Each row is a point on a tangle of strands that fork and nearly touch. The rows are in no order.
Points whose rows are less than 66.3 apart are linked; no others are. Some points are linked to none.
<413>: [-20 -43  43  29 -15  18 -30  38  61 -61   9]
<212>: [ -5  13 -17 -24   1 -31  29 -27 -31  11 -71]
<284>: [ -6 -17 -34  -8 -49  24 -32  16  -9 -64  29]
<511>: [-14  11  -6 -11   4 -37  11   7 -49  11 -69]
<385>: [ 15 -24 -18 -16 -56  10 -12   2 -30 -62  30]
<147>: [-22  31 -10  30  19   2 -24  25 -18  32 -41]
<442>: [ -6  34 -42 -60  28  -5  39 -24  15  28 -32]
<523>: [ 26 -28  -2 -40 -32  12 -11  -3 -20 -46  51]
<76>: [-32  32 -42  11  11 -14 -14 -25 -14  58 -14]
<153>: [26 31 19 -7 28 42 -9 52  2 33  2]
<177>: [ 33 -22  20  33 -33   6  -9 -29 -18 -16  42]
<343>: [ 35   7  43  -4  20  42 -20  46   8  -3  29]
<19>: [ 38  24   4 -35   8  18  24 -33   1  33 -12]
<225>: [  0 -22  20   2   3  31 -39  44  24 -48  51]
<75>: [  5  18 -26 -33   8 -22  49 -50  -9   0 -73]
<160>: [-42 -29 -23 -59  61 -63  66  15  26  12  33]
<148>: [ 37  -5  19 -33   1  26  -6 -11   0   2  55]
<350>: [ 41 -22  14  16 -41  -4  16 -55 -23  -9  41]
<159>: [-35  10 -28 -57  32 -36  29  28 -13  19 -23]
<181>: [-36 -32 -17  58 -52   5 -29  -1  34 -64  24]
<267>: [ 14  24 -17  33 -13  -3   5 -62 -16  55 -14]
<163>: [ 14  39  -3 -28  27  25   4  41 -11  40 -18]
<206>: [ -9  30 -26  14   0  -9  -4 -33 -23  50 -32]
<524>: [ 49   0  15   6 -23   4  24 -67 -12  18  14]
<449>: [-14 -33   4  77 -46  -3 -21 -14  18 -51  37]
<128>: [-35 -46  27  34 -37   8 -28  29  64 -70  -3]
<293>: [ 42  16  17 -30   9  25   9 -20  -2  28  18]
<279>: [-66 -11 -23 -14  39 -67   4  19 -18  33  22]
<543>: [ 30 -20  17 -28 -11  20 -16   0  -8 -24  57]
<137>: [-29   3   3  -4  16 -46  -1  34 -53   1 -61]
<266>: [ 32  26 -22 -34   9   5  56 -67  15   7 -52]
<430>: [-51  24 -59 -25  21 -33   5 -24  -4  52  -1]
<317>: [ 42  24  -6 -38   8  13  42 -54   8  21 -30]
<20>: [-16  31 -26 -49  27  -8  21  41 -15  34 -29]
<224>: [-50  -7 -35 -60  43 -59  48   6   4   8   2]
<203>: [ 35  14  -5  13 -18   1  25 -80  -7  41  -3]
<516>: [-67   7 -49 -26  30 -52   5  -1  -7  42  17]
<63>: [-39 -29 -12  48 -63   7 -21  16  49 -73 -10]
<493>: [ 17  18  30  75   2  20 -20  11  -1  14 -48]
<534>: [ 38  22  22  10   3  17  -2   3 -28  24 -39]
<404>: [ 15 -28  17  58 -38   4 -17 -17  -7 -36  38]
<277>: [ 21 -10  36   0  15  38 -29  46  20 -24  47]
<58>: [ -9 -24  -5   1 -23  25 -42  33  14 -62  41]
<453>: [ 19   8  46  58  13  32 -25  22  22   2 -18]
<261>: [ 12  -9  54  50  14  34 -31  32  44 -12   4]
<37>: [ -6 -26  58  32   9  29 -31  48  65 -40  13]
<232>: [-57 -26  -3 -15  48 -68  18  42 -15  35  38]
<194>: [ 33  18  26  51  -7  12  -5  -3 -31  18 -50]

A fork is a point with three links, a tip a point with one. Leave the first point through the second and follow the links. Name the first fork or tip that comes.
<317>, <266> => <137>
<128>, <413> => <534>
<163>, <20> => <160>
<267>, <206> => <232>

Name the points in between on the shortest way along the links from the first point to the second, in order.
<343>, <543> => <277> <225> <58> <284> <385> <523>
<206>, <404> => <267> <203> <524> <350> <177>
<267>, <430> => <206> <76>
<277>, <160> => <343> <153> <163> <20> <159> <224>
<493>, <181> => <453> <261> <37> <413> <128> <63>
<266>, <543> => <317> <19> <293> <148>
